A landscape with many valleys, sampled at points; each row gives a point and its height.
From any point a ball rolls to the lowest of the 6 points nearest to it. It stops when none of these is lower. Distance is the straight distance between rows; heights are no part of it.
(562) h=145: 128; 125; 112; 87; 71; 102; 79; 124; 106; 122
(134) h=490: 121; 86; 130; 51; 87; 115; 140; 120; 119; 104
(467) h=417: 100; 110; 94; 98; 129; 73; 144; 74; 94; 104
(338) h=297: 114; 98; 112; 61; 109; 100; 151; 94; 99; 104
(567) h=180: 111; 116; 101; 121; 98; 61; 85; 102; 112; 102
(658) h=522: 80; 81; 81; 137; 127; 71; 84; 80; 103; 80
(527) h=199: 108; 120; 99; 112; 86; 89; 75; 110; 107; 115
(312) h=412: 88; 84; 92; 145; 101; 70; 57; 95; 100; 72
(27) h=301: 114; 103; 121; 71; 58; 135; 78; 132; 99; 116
(522) h=351: 113; 97; 111; 68; 80; 127; 97; 120; 104; 112
(647) h=189: 127; 135; 112; 80; 100; 71; 135; 101; 101; 114
(295) h=350: 105; 112; 92; 117; 113; 73; 102; 90; 109; 99
(555) h=73: 114; 118; 101; 88; 109; 88; 119; 95; 102; 112
(238) h=74: 128; 138; 112; 102; 87; 63; 91; 110; 115; 119
(458) h=496: 95; 89; 106; 86; 78; 140; 82; 120; 87; 105
(569) h=481: 97; 105; 88; 112; 129; 76; 126; 73; 101; 97
(538) h=435: 87; 89; 93; 146; 94; 87; 60; 101; 97; 82
(62) h=516: 94; 95; 90; 129; 109; 80; 76; 91; 104; 94
(241) h=136: 124; 137; 108; 106; 106; 53; 117; 97; 111; 110
(278) h=532: 86; 92; 75; 120; 143; 75; 129; 60; 97; 91
(375) h=227: 63; 84; 90; 145; 83; 145; 64; 102; 78; 85
(626) h=452: 94; 102; 89; 109; 106; 103; 89; 95; 101; 103
(171) h=304: 109; 109; 106; 77; 117; 91; 141; 89; 96; 104
(447) h=434: 101; 94; 97; 74; 116; 102; 136; 86; 97; 100
(640) h=591: 88; 75; 104; 72; 95; 148; 100; 112; 97; 96
(195) h=512: 90; 98; 83; 122; 127; 68; 109; 80; 104; 91
(618) h=142: 126; 125; 109; 121; 94; 35; 84; 102; 118; 95
(75) h=61: 121; 122; 121; 64; 104; 79; 155; 97; 93; 107
(543) h=633: 69; 67; 88; 91; 110; 153; 91; 95; 86; 89
(659) h=205: 121; 134; 104; 105; 113; 51; 131; 89; 104; 107
(436) h=337: 111; 121; 97; 105; 122; 65; 133; 81; 100; 101
(599) h=367: 79; 97; 96; 135; 66; 138; 57; 116; 83; 94
(151) h=498: 98; 102; 106; 103; 52; 143; 63; 127; 86; 108
(505) h=653: 84; 56; 102; 70; 109; 145; 119; 102; 101; 88
(340) h=311: 112; 128; 105; 98; 124; 60; 149; 82; 94; 107
(109) h=425: 90; 100; 92; 128; 96; 100; 70; 102; 98; 99
(304) h=280: 109; 101; 99; 128; 97; 44; 69; 97; 111; 84
(440) h=577: 89; 87; 93; 87; 99; 131; 92; 101; 93; 103
(502) h=359: 70; 86; 88; 142; 99; 118; 66; 97; 87; 88
(585) h=117: 124; 130; 110; 83; 79; 96; 92; 117; 109; 122
(473) h=210: 85; 84; 80; 90; 125; 118; 117; 82; 95; 94
(61) h=619: 97; 60; 116; 64; 84; 145; 116; 125; 113; 95
(404) h=519: 82; 90; 98; 104; 73; 151; 69; 114; 83; 99
(121) h=473: 70; 83; 85; 114; 102; 141; 80; 97; 84; 94
(293) h=197: 125; 115; 117; 64; 76; 108; 101; 121; 106; 117
(324) h=573: 110; 69; 129; 56; 92; 132; 137; 124; 122; 100
(627) h=594: 68; 76; 78; 103; 131; 133; 107; 78; 92; 89
(153) h=340: 99; 109; 105; 97; 73; 124; 73; 117; 94; 114
(290) h=190: 101; 90; 106; 69; 104; 119; 120; 99; 102; 103
(297) h=517: 95; 84; 102; 75; 93; 135; 95; 106; 96; 103
(549) h=601: 75; 84; 74; 126; 137; 99; 101; 74; 101; 87
(459) h=467: 74; 84; 85; 139; 116; 99; 73; 89; 96; 86
(651) h=289: 125; 107; 118; 57; 96; 99; 141; 108; 102; 107
(264) h=336: 91; 101; 96; 132; 80; 104; 58; 112; 99; 103
(7) h=185: 124; 129; 111; 75; 92; 86; 118; 104; 107; 114
(199) h=377: 100; 88; 95; 136; 102; 46; 57; 92; 104; 70

For each start below, name the point where the ball stops.
(195) -> (238)
(312) -> (238)
(62) -> (238)
(199) -> (238)
(543) -> (375)
(278) -> (555)
(459) -> (375)
(627) -> (290)
(549) -> (290)
